A landscape with many valleys, sampled at points; each row gives a point and its height.
From any point a ball takes the steepest step (drop divided by distance) to one of its 6 nearest points. It stops when none of these is lower. Distance is the straight distance between rows; heights are no part of it.
Gubeg (h 1.48): -369; -85; -445; -160; 21; 76; 278; -83; 225; 125; 520; 122; 241; -578; -232; -200; -135; -98; -363; 216; 140; -417; -343; -72; -410; 385; -291; -168; -142; -93; -104
genit (h 1.45): -31; 101; -262; 39; 142; -442; -26; 21; 86; -350; -271; 107; -521; -93; 33; -137; -13; -107; 157; -419; -36; 78; 21; -387; 48; 156; 117; 233; -8; -29; -90
Gaba (h 5.75): -165; -364; -103; 190; 289; -383; 199; 146; -167; -199; -12; 77; -446; -498; -111; 42; 55; 5; -50; -183; -112; 17; 222; 1; -162; -93; 164; -263; -73; 298; 150
Fusi (h 1.72): -378; -24; -152; -16; -25; 275; -16; -253; 317; 232; 552; 214; 265; -454; -305; 20; -528; -93; -135; 242; 339; -394; -526; -222; -231; 380; -340; -100; -151; -133; -73
dumu (h 2.20): 184; 200; -134; -77; -297; 419; 410; 3; 107; 294; 210; 241; 76; -104; -182; -128; -128; -157; -88; 282; 189; -59; 81; -28; -141; 24; -87; -261; -16; -535; -131
Deza (h 1.98): 103; 339; -58; -3; 64; -496; -235; -89; 198; -100; -314; -50; -293; 374; 98; 72; -75; -353; 101; -126; -3; 122; -160; -269; 83; 123; 320; 678; 40; -370; -372
fefug (h 0.47): 45; 34; 163; 145; 45; 33; 16; -116; -213; -110; -324; -304; 176; 204; 179; -24; 169; 34; 53; 30; -161; 160; 20; 118; 215; -110; 68; 48; -10; 67; 299
Ruzus (h 2.84): 206; -144; 198; 94; 323; -24; -530; -5; -223; -263; -567; -301; -255; 207; 220; -13; 42; 107; 169; 104; -329; 18; 177; -59; 178; 42; 99; 421; 61; 298; 168
ziz (h 3.67): -156; -286; -50; 231; 299; -18; -152; -102; 147; -173; 166; 206; -352; -199; 80; 21; -121; -83; -55; -110; 169; -140; -103; -274; -74; 206; -12; 214; -30; 379; -87
Zun (h 1.89): 25; 346; 111; -23; -61; -237; -285; -214; 291; 36; -136; 45; 82; 481; 274; 109; 166; -318; 182; 24; 4; 88; -143; -82; 238; -134; 204; 406; 291; -322; -179
kat (h 0.87): 130; -7; 161; -194; 47; -59; -328; -300; -289; -413; -416; -169; -237; 396; 170; 69; 351; 362; -142; 160; -422; 299; -220; 318; 410; 155; 350; 216; 45; 353; 307
didet (h 2.88): 23; -161; 55; 203; 163; -40; -129; 36; 8; -207; -189; -162; -330; -131; -103; 23; -92; -133; 95; -150; -28; 52; 151; -196; 116; 67; 42; 78; 12; 186; -37
vere (h 3.23): 16; -191; 294; 236; 103; 490; -126; 55; -100; 294; -14; -146; 713; 96; -87; 181; 134; 198; -112; 192; 101; -188; 86; 187; 96; -46; -294; -32; -5; 184; 65
Mezin (h 2.40): 63; 246; -419; -43; -145; -36; 262; 56; 233; 141; 160; 192; -384; -77; 21; 15; -124; -180; -47; 30; 185; -110; 71; -131; -165; 22; 28; -99; -56; -158; -173
rizir (h 5.49): 153; -265; 160; 183; 23; -82; 87; 155; -374; -55; -57; -125; -138; -129; -91; 2; 164; 148; 7; 10; -147; 91; 230; 25; -119; -173; -162; -141; -108; 121; 227
Zare (h 1.75): 74; 321; 27; -284; -317; -41; 274; 14; 302; 37; 35; 230; 72; 352; 83; -213; -43; -460; 48; -25; 0; 213; -10; -55; 39; -354; 243; 156; 132; -527; -231
tuto (h 4.57): -16; -58; 37; 7; -114; 85; 314; 240; -9; 66; 151; 62; -17; -225; -85; -50; -49; -69; 29; -8; 86; -78; 98; 95; -195; -138; -93; -412; -44; -26; 135
gen (h 2.89): 158; 155; 66; -195; -178; -102; 327; 162; -145; -36; -105; -119; 131; 167; 122; -44; 92; -44; 218; -91; -114; 111; 206; 232; -61; -222; 13; -306; -91; -153; 221
tas (h 5.15): 138; -557; 120; 283; 211; 125; 9; 251; -334; 314; 319; -251; 511; -270; -484; 136; -268; 526; -17; 119; 108; -79; 115; -162; 49; 2; -264; -355; -29; 234; -44
Sugam (h 2.49): -188; 60; 210; 174; -70; 335; -178; -92; 179; 137; -89; 144; 32; -45; -94; 191; -141; -149; 93; 158; 138; -219; -218; -42; -12; -151; -125; 286; -20; 115; -165
pado (h 1.10): -243; 186; -559; -227; 173; -875; 357; 158; 223; -112; 91; 468; -718; 114; 321; -89; -155; 74; -393; -415; 84; 157; -60; 9; 60; 309; 289; 124; -234; -115; -394
Lovi (h 5.69): 113; -135; 222; 49; -41; 227; 326; 35; -180; 201; 36; -210; 313; -49; -152; -8; 50; 124; 67; -51; -36; 56; 258; 140; -211; -81; -70; -274; 66; -20; 151
Fil (h 2.22): -116; 253; -308; -74; -46; -444; 328; 97; 85; -255; 122; 126; -580; -269; -20; -52; -79; -71; -72; -232; 22; 52; 40; -30; -102; -5; 74; -366; -171; 8; -106
zif (h 1.74): 59; 19; -185; 29; 56; -597; 51; 343; -249; -313; -259; 37; -511; -52; 48; -238; 129; -116; 164; -305; -156; 25; 177; -15; 104; -28; 55; -9; -101; 105; 162
nosa (h 1.63): -167; -62; -265; 48; 118; -464; 73; 174; -39; -328; -197; 117; -597; -206; 39; -81; -88; -33; 37; -118; 68; 213; 99; -128; 58; 90; 77; -130; -27; 210; -81
sug (h 1.47): 110; 491; -198; -162; -233; -557; 143; 189; 63; -126; -63; 222; -237; 234; 17; -124; 53; -228; 20; -160; -77; 152; -53; -201; -152; -227; 176; 127; 36; -357; -104
Busuk (h 3.14): -125; -169; 56; 49; -30; 279; 12; 13; -68; 217; 430; 136; 350; -494; -423; 142; -216; 202; -81; 212; 217; -244; -84; -75; -59; 105; -293; -163; -33; 313; 65
tugep (h 1.25): -132; -123; -294; 123; 244; -336; -183; 39; -1; -330; -265; -54; -655; -199; 50; -90; -70; -28; 66; -324; -38; 90; 35; -328; 151; 293; 153; 368; -30; 220; -107
kup (h 6.86): 112; -288; 361; 250; 54; 258; -85; 145; -316; 169; 102; -117; 291; 194; -214; 208; 130; 340; -126; 43; -236; 79; 80; 130; -118; -197; -102; -77; -8; 206; 45
nafeb (h 4.08): 237; -239; 158; 277; 199; 174; -350; 17; -279; -42; -264; -177; -22; 82; 52; 226; 116; 196; -63; -62; -85; 113; 322; 18; 184; -107; -86; 260; 186; 266; 234
dedev (h 1.83): 217; 373; -188; -275; -110; -357; 346; 253; 190; 144; 165; 265; -261; 4; -16; -354; -203; -201; -66; 11; 289; 73; 38; -138; -50; -110; -22; -138; -91; -426; -248
Nurog (h 1.29): 164; 504; -163; -577; -25; -678; 223; 336; -178; -99; -116; 420; 64; 330; 248; -243; 48; -350; 50; -80; -38; 229; -32; 51; 75; -325; 199; 122; -27; -390; -128
lelit (h 1.92): -8; 166; 37; -86; -71; -144; -154; -146; -72; -171; -412; -193; -43; 419; 199; -197; 186; -140; 48; -119; -396; 247; 65; 201; 392; -137; 159; 74; 61; 154; 273
keni (h 3.73): 65; -318; 207; 360; 46; 335; -213; -4; -232; 367; 368; 58; 402; -242; -431; 117; -326; 234; -126; 209; 207; -107; -160; -53; 7; 156; -199; -99; -85; 294; -62
vib (h 3.32): 156; -193; 359; 42; 26; 268; -192; 16; -181; -13; 56; -289; 630; 283; 123; 215; 274; 565; -242; 101; -159; 389; 50; 346; -3; 55; 132; 64; 108; 366; 95
Kab (h 2.59): 78; 226; -117; 203; -130; -43; -292; -110; 142; -43; -241; -117; -131; 185; 234; 178; 58; -176; 89; -74; 9; 31; 177; -58; 192; 75; 203; 357; 135; -171; -85
Fufo (h 2.02): -305; 5; -571; -299; -188; -56; 304; -74; 259; 181; 619; 304; -204; -447; -67; 31; 1; -102; -359; 137; 237; -212; -144; -146; -227; 284; -41; -99; -18; -246; -349
sado (h 2.23): -253; 108; -348; -141; -37; -263; 39; -11; 192; -116; 216; 230; -382; -215; 144; -33; -106; -147; -247; -198; 174; -67; -36; -99; -6; 261; -28; 163; -45; -103; -267
Nozub (h 2.82): -5; 331; -262; -146; 5; 40; 192; 99; 409; 72; 199; 151; -393; 131; 63; 81; -95; -198; 16; 69; 147; -39; -120; -359; -62; -89; -84; 186; 150; -223; -353
Pavo (h 4.05): 30; 148; 287; 71; -100; 75; 188; -6; -254; 55; -87; -184; 242; 236; 242; -86; 125; 32; 113; -74; -113; 288; 28; 359; -192; -260; 40; -239; 70; -28; 417
lol (h 3.16): 73; -33; 200; 123; 51; -266; 26; 89; -457; -199; -393; -331; -124; 240; 238; -105; 184; 133; 202; -140; -337; 64; 197; 159; 221; -300; 51; -62; -12; 130; 532
Rusi (h 2.61): 11; 85; 205; 85; 11; 342; -45; -17; 165; 251; 83; 9; 194; -80; -87; 16; -106; -6; 38; 122; 35; -56; 51; -71; -71; -37; -113; -18; 27; -113; -65
Vedap (h 2.44): 50; 115; 150; -70; 63; -299; 97; 161; -117; -278; -212; -250; -148; 76; 130; -15; 42; -79; 133; -279; -140; 53; 65; -61; 281; -192; 94; -52; -15; 146; 281
Kuvuk (h 4.58): 8; -278; -50; 107; -5; 42; 362; 133; -52; 237; 447; -54; 151; -532; -502; -103; 39; 282; -45; 108; 185; -125; -125; 16; -280; 233; -93; -436; 50; -26; -14
fepa (h 2.48): 44; -223; 227; -91; -15; 380; -391; 24; -112; 211; 225; -240; 658; 266; 95; 205; 125; 486; -310; 325; -68; 199; -82; 464; -195; 49; -63; 94; -47; 232; -58
pipuf (h 0.62): -200; -8; -294; -245; -153; 443; 137; 35; 154; 213; 430; 147; 297; -479; -288; 5; -313; -223; -210; 319; 344; -445; -220; -232; -375; 238; -177; -239; 44; -249; -237
lolo (h 3.27): 87; -48; 154; -231; -136; 299; 357; 119; -124; 320; 71; -137; 435; -61; -143; -222; 139; 41; -104; 103; -123; -10; 93; 348; -113; -125; -96; -490; 213; -325; 33
zagu (h 2.52): 69; 142; -23; -493; -232; 458; 440; -59; 65; 332; 49; 32; 327; -147; -308; -250; -251; -57; -7; 201; 252; -16; -69; -7; -338; -88; -311; -359; 53; -549; 10
vufi (h 1.99): -87; 132; -247; 112; 152; -227; -291; -149; 352; -140; -211; 79; -405; 4; 144; 84; -240; -214; 14; -86; 25; -98; -178; -272; 37; 70; 143; 490; 74; 72; -306
givab (h 2.46): 46; 47; -24; 259; 133; -254; -38; 73; 211; -194; 35; 101; -483; -42; 51; 36; -19; -125; 36; -159; 43; -54; 82; -202; -102; 64; -32; -23; -79; 32; 79
nof (h 2.17): -46; 62; -433; -130; 29; -685; 397; 196; 291; -176; 129; 339; -592; -24; -10; -225; 118; -122; -170; -174; 192; -15; 58; -150; 143; 22; 57; 36; -157; -117; -297
rera (h 0.13): 74; -456; 230; -4; -6; 222; 61; 281; -363; 245; 244; -211; 582; -127; -387; -115; -2; 307; 1; -3; -131; -48; 209; 139; -79; -140; -218; -304; 64; 25; 43
karon (h 2.32): -101; -58; 89; 262; 82; 192; -342; -91; 61; 101; 290; 0; 192; -166; -126; 139; -198; -56; 54; 160; 320; -391; -387; -258; -81; 265; -333; -82; -75; 180; -150
bafit (h 2.01): 101; 71; 10; -211; 96; -399; -64; 166; -59; -304; -405; -43; -309; 142; 307; -111; 73; -184; 280; -198; -433; 33; 8; -41; 282; -254; 79; 152; -31; 90; 214
tagu (h 3.28): -124; -230; -66; 41; 92; 136; 76; 57; -36; 101; 362; 101; 31; -372; -328; 30; -109; 96; 112; 154; 226; -323; -91; 48; -183; 168; -311; -342; -1; 55; -43
rar (h 1.51): -4; 297; -219; -228; -75; -564; -37; 167; -71; -316; -212; 217; -369; 165; 100; -351; -48; -275; 7; -303; -264; 168; 62; -91; 156; -281; 212; 449; -24; -269; -193
lek (h 2.56): -76; 140; 167; 75; -232; 324; -246; -290; 295; 141; -111; 17; 444; 399; 175; 161; 109; 135; 26; 133; 20; 7; -118; 281; 30; 41; -57; 119; 96; -108; 83
piz (h 1.18): 31; 335; 97; -118; -268; -24; 158; 61; 73; -153; -162; -1; 140; 328; 71; -102; 192; -269; 105; -78; -66; 226; 125; 119; 82; -215; 97; -102; -47; -173; 220
Dizi (h 1.15): 110; 117; 211; 81; 26; -112; 223; 135; 50; -133; -68; -137; -173; 32; -18; 77; 60; -48; 157; -104; 49; 74; 234; 30; -12; -132; -50; -202; 13; -67; 153
pesel (h 3.13): 45; -40; 173; -13; -37; 391; 180; 138; -111; 330; 389; 28; 432; -359; -398; -160; -99; -58; -64; 286; 156; -262; -105; -86; -137; 114; -330; -258; -25; -3; -95
zal (h 4.89): -70; -63; 173; 159; 47; 231; -44; -17; 87; 186; -138; -14; 151; 224; -183; -127; 105; 98; 113; 43; -86; -33; 135; 120; 39; -153; -22; -95; 10; 45; 210
bude (h 4.28): -72; -165; 2; 226; -26; 132; -52; -7; 5; 90; 197; 244; -156; -177; -167; 31; -180; 32; 16; -83; -1; -271; -48; -94; -132; 140; -193; -247; -151; 244; -91
dev (h 1.44): -23; -134; 227; -155; -174; 444; 13; -184; -89; 166; 72; -169; 787; 23; -117; -142; 52; 171; -175; 244; -13; 85; 54; 302; -205; 1; 7; -105; 39; -7; -72
zoz (h 2.18): 99; 370; 40; -369; -311; 209; 354; -43; -23; 166; -9; 33; 375; 245; 203; -102; -14; -232; 103; 164; 56; 6; -46; 92; -134; -162; 41; -166; -8; -361; -182
domav (h 1.42): -299; -96; -436; -441; -21; 186; 429; -28; 82; 109; 501; 249; 211; -633; -332; -213; -202; -108; -414; 531; 199; -177; -155; 26; -367; 308; -91; -259; -210; -278; -123
Musa (h 1.62): 22; 264; -61; -173; -184; -328; -100; -43; 43; -158; -333; -5; -1; 404; 233; -76; 131; -260; 369; -12; -230; 268; -81; -114; 380; -141; 325; 427; 60; -368; -122
nibol (h 1.61): -153; -59; -431; -50; 140; -476; -121; -53; 203; -340; -70; 177; -636; -47; 21; -52; -92; -152; -6; -356; 195; 61; -79; -204; -85; 264; 192; 163; 3; 9; -202
zamud (h 3.10): 12; 239; 228; -22; -198; 504; 209; -83; 137; 204; -117; 41; 288; 72; -85; -60; 159; 34; 91; 95; -52; 49; 46; 119; -163; -173; -127; -233; 46; -187; 86
Lop (h 1.76): -128; 240; -428; -130; 114; -739; 272; 85; 120; -216; -15; 257; -512; 81; 198; -65; -109; -210; -164; -285; 58; 254; -106; -156; 8; 132; 287; 388; -152; -260; -304
Gesos (h 2.68): -23; 169; -90; -406; -225; 758; 183; -286; 255; 461; 127; 93; 499; -3; -10; -70; -259; -278; 34; 356; 197; -73; -223; 56; -164; 11; -104; -19; 209; -625; -51
zubok (h 2.95): 26; 16; 285; 74; -103; 460; -252; -196; 290; 112; -92; -149; 490; 202; 96; 229; 255; 335; 11; 151; -23; 49; -88; 342; 12; 60; 116; -22; -15; 150; 3
kos (h 1.97): 151; 283; -134; -294; -326; -71; 429; 42; 46; 260; 107; 92; 165; 167; 22; -145; -98; -295; 74; 180; 144; 77; 75; 38; -62; -214; 42; -297; -89; -506; 54
mutub (h 1.68): 40; 156; -215; -66; 38; -438; -56; -77; 193; -279; -152; 62; -390; 85; 141; 31; 1; -177; 23; -178; 59; 61; -166; -305; -17; -89; 117; 439; 38; -245; -325
sagi (h 3.33): 148; -472; 359; 41; -99; 595; -13; 72; -227; 253; 244; -273; 792; 228; -90; 51; 228; 482; -174; 178; -222; 194; 120; 437; -96; -13; -12; -276; -17; 33; 158
zerup (h 3.62): -42; -57; 308; 302; 196; 172; -306; -29; 155; -55; 49; -47; 22; -224; -131; 205; -159; 247; 118; 61; 79; -240; -54; -169; -62; -142; -243; 121; 161; 242; 55
sepo (h 5.16): -170; -357; 1; 238; 181; 65; 41; 101; -238; -41; 302; 45; 21; -415; -255; 97; 90; 91; 70; -118; 8; -157; -63; -70; -230; 25; -113; -94; 120; 293; -89
sil (h 3.21): 100; 140; 129; 175; -112; 153; -287; -334; 187; -85; -289; -236; 175; 292; 176; 27; 187; 147; 93; 52; -201; 210; 55; 144; 264; 21; 111; 182; 109; 125; 167
Folo (h 3.07): -82; 165; -136; 125; -84; -40; 22; 25; 244; 7; 147; 90; -236; -91; -74; 135; -55; -78; 22; -5; 168; -102; -24; -102; -107; 136; -120; -54; -33; 5; -176
legim (h 3.15): -177; -159; -222; -92; -13; -132; 286; 123; 154; 78; 481; 165; -330; -433; 60; -220; 33; 8; -176; -130; 232; -247; 14; 129; -368; 254; -83; -350; -85; -55; -44
dorul (h 2.54): -270; 37; -178; 44; -72; 234; -172; -133; 396; 91; 482; 230; -160; -158; -25; 84; -113; -106; -140; 44; 295; -297; -309; -260; -141; 259; -87; 57; -133; 136; -262
Togi (h 6.63): 187; -222; 322; -17; -164; 17; 341; 99; -407; 109; 42; -198; 552; 105; -49; -18; 319; 399; -40; -179; -88; 317; 274; 357; -70; -195; 149; -324; 6; 58; 282
gefus (h 1.78): -266; 78; -387; -183; 39; -782; 132; 211; 169; -199; 141; 263; -687; -207; 166; -164; -124; -60; -161; -320; 152; 40; 166; -57; 9; 86; 159; -46; -296; 125; -51
vobi (h 4.82): 4; -55; 173; 130; -33; 102; -213; -181; -131; -246; -82; -227; 302; 348; 195; 159; 369; 376; 112; 97; -148; 255; 160; 395; 13; -21; 69; 59; -75; 222; 157
fof (h 3.95): 164; 67; 40; 221; 216; 39; -224; -103; 7; 18; -431; -149; -40; 197; 209; -26; 114; 74; 106; -174; -240; 4; 145; -9; 198; -187; 1; 212; 52; 86; 140
Med (h 1.69): -104; 107; 141; -279; -11; -407; -173; -82; -365; -366; -474; -122; -5; 437; 289; -25; 216; 70; 62; -70; -405; 218; -83; 98; 455; -132; 241; 105; -52; 12; 350
vut (h 2.75): -159; 222; -415; -123; -80; -283; 202; 86; 144; -51; 245; 233; -464; -70; 61; -21; -1; -114; -164; -228; 207; 71; -90; -165; -171; 24; 94; 17; -99; -217; -312
vog (h 4.07): 89; -456; 331; 473; 146; 224; -253; 55; -313; 230; 203; 32; 369; -145; -275; 220; -112; 388; -142; 196; 166; -103; 6; -63; 56; 49; -140; -90; -25; 423; -2
nezu (h 2.41): 145; -84; -120; 143; 160; -118; -134; -2; -150; -288; -509; -157; -362; 184; 264; -138; 229; -44; 177; -180; -337; -47; 18; -68; 194; -141; 208; 211; 69; 123; 321
Lar (h 6.93): 16; -152; 164; 232; 12; 58; 210; 272; -164; 170; 245; -27; 23; -237; -255; 106; 5; 131; 147; -4; 122; -25; 85; 0; -49; -138; -179; -241; -84; 131; 190
kov (h 1.40): 120; 416; -110; -211; -147; -583; 156; 237; -6; -326; -247; 171; -29; 161; 152; -131; 73; -323; 6; -271; -106; 192; 59; 71; 187; -313; 62; -44; -35; -275; 109
fole (h 3.18): 8; -380; 95; 275; 466; -89; -287; -4; -375; -155; -179; -126; -245; -200; 100; 356; 6; 211; 39; -156; -90; -35; 257; -159; 118; -36; -44; -49; -80; 542; 171
Vogu (h 1.59): -56; 88; 170; 54; -163; 561; -108; -219; 57; 140; 215; 2; 482; -28; -121; 165; -320; 85; 65; 234; 224; -239; -282; -43; -35; 168; -286; 80; 45; 13; -55
lezu (h 4.90): -214; -321; -14; 328; 159; -129; -17; -14; -24; -168; 129; 56; -377; -368; -120; 23; 7; 36; 49; -223; 77; -179; 79; -192; -186; 138; -99; -179; 3; 339; -43
zul (h 4.74): -45; -307; 251; 269; 261; 160; -270; 26; -60; 31; 2; -83; -86; -146; -82; 312; -59; 108; 78; -22; -9; 66; 99; -32; 69; -98; -186; 217; -105; 374; 113
Ded (h 2.35): 56; 163; -19; -108; -129; 0; 221; 13; 267; 81; 37; 223; -36; 10; 142; -45; -18; -226; 0; 116; 112; -171; -25; -84; 4; -107; 65; 12; 43; -288; -117
nebo (h 2.33): 73; 340; 2; 35; -193; 106; -74; -191; 206; 90; -46; -84; 108; 217; 89; 5; 26; -218; 90; -20; 62; -71; -211; -125; 109; 65; 35; 64; 125; -231; -84
Labe (h 4.37): 96; -47; 7; 97; 44; -47; 84; 5; 235; -3; 96; 43; -228; -170; -203; 173; -95; -31; 97; -68; 49; -151; 110; -35; -141; 19; -151; -229; 35; 20; 1
Sona (h 2.29): 79; -162; 30; -83; 219; -330; -122; 158; -543; -414; -510; -304; -529; -9; 220; -176; 121; 36; 199; -313; -346; 40; 307; 3; 217; -231; 155; 210; -73; 194; 366
tuvu (h 1.91): -9; -22; -74; -171; 108; -151; -331; -204; -379; -316; -523; -374; -187; 399; 344; -127; 348; 154; -75; -57; -506; 230; -28; 170; 358; -87; 290; 129; 90; 114; 461
fati (h 2.25): 79; 205; 12; -136; -162; 412; -51; -257; 292; 258; 33; 191; 500; 203; 185; 122; -22; -270; 108; 279; 132; -4; -73; 69; -16; 52; 220; 99; 172; -297; -217
Per (h 2.07): -244; -93; -216; 34; -58; 103; 247; -69; 194; 85; 475; 153; 127; -389; -232; 92; -47; -6; -98; -13; 196; -369; -269; -11; -173; 282; -192; -113; -52; 75; -38
dubo (h 3.29): 106; 13; 130; 102; 7; 1; -501; -139; -53; -210; -649; -290; -145; 218; 222; 106; 86; -47; 42; -65; -275; 73; 51; 34; 320; 74; 300; 464; 103; 194; 123
bipep (h 0.51): -71; -188; -49; 138; 325; -152; -436; -191; -107; -365; -413; -88; -479; -271; 158; 0; -173; -15; 162; 4; -82; -141; 70; -231; 137; 204; 280; 343; 221; 404; 11
lerud (h 1.90): 258; -390; 105; 257; 326; 37; -501; -46; -293; -218; -238; -166; -358; -16; 49; 42; -71; 121; 76; 55; -216; 62; 273; -157; 316; 136; 57; 233; 115; 405; 152
Pon (h 2.00): 95; 240; -44; -193; -186; 252; 234; -80; 107; 181; 44; 17; 160; 129; 91; -138; -219; -267; -100; 137; 163; 45; -37; 11; -84; -158; 83; 21; 67; -359; -229
Pifop (h 4.46): 293; -387; 337; 326; 114; 281; -507; 85; -335; 260; 19; -100; 421; 60; -169; 458; 29; 452; -63; 86; -67; 47; 88; 328; 198; 38; -105; 209; 10; 448; -224
sel (h 1.07): -7; 296; -8; -237; -68; -149; -382; -269; 2; -219; -322; -213; 63; 454; 282; -23; 322; -51; 194; -13; -309; 284; -282; 70; 358; -14; 352; 225; 45; -25; 228
bupo (h 3.09): -6; -201; 286; 339; -26; 246; -246; 35; 76; 240; 201; -54; 187; -166; -162; 175; -242; 52; -85; 120; 109; -262; -91; 67; -38; 91; -334; -84; -40; 298; -16
lizaz (h 1.73): -44; -81; -198; -174; 20; 266; 477; 27; 27; 305; 351; 178; 60; -361; -300; -45; -217; -83; -100; 250; 210; -217; -32; -69; -286; 143; -313; -430; 7; -272; -75
pefug (h 2.45): 86; -87; 78; -190; 133; -135; -305; -241; -253; -253; -334; -329; 99; 479; 250; 11; 445; 193; 53; 10; -406; 365; -173; 319; 336; 0; 111; 67; -54; 261; 445
dosub (h 3.74): 162; -250; 286; 212; 219; 214; -407; -129; -87; -80; -399; -259; -9; 144; 82; 179; 49; 160; 143; 59; -84; -26; 239; 164; 275; -81; -64; 347; -127; 264; 71
Fibi (h 0.36): 14; -51; 350; -202; -156; 696; -228; -305; 197; 471; 220; 75; 681; 232; -13; 105; -15; 144; -172; 193; 216; -155; -116; 256; -172; 72; -45; -54; 96; -241; -134
sab (h 2.53): -107; 76; 150; -158; -176; 542; 288; -193; 77; 386; 66; -39; 411; 190; 66; -19; 29; -53; 11; 194; 145; 96; 5; 0; -85; 67; 0; -221; 130; -227; -15

Call two points neighbours if one is among the 6 nearest of the other. Go from one point of each pair to the other, from neighbour to neighbour, staying as low as possible. Name the highest point that can't be avoided.
pado / rera: lolo
fefug / Fibi: fati
pipuf / Dizi: dumu
sel / Nurog: Musa
Nurog / Dizi: kov
pado / bipep: nibol
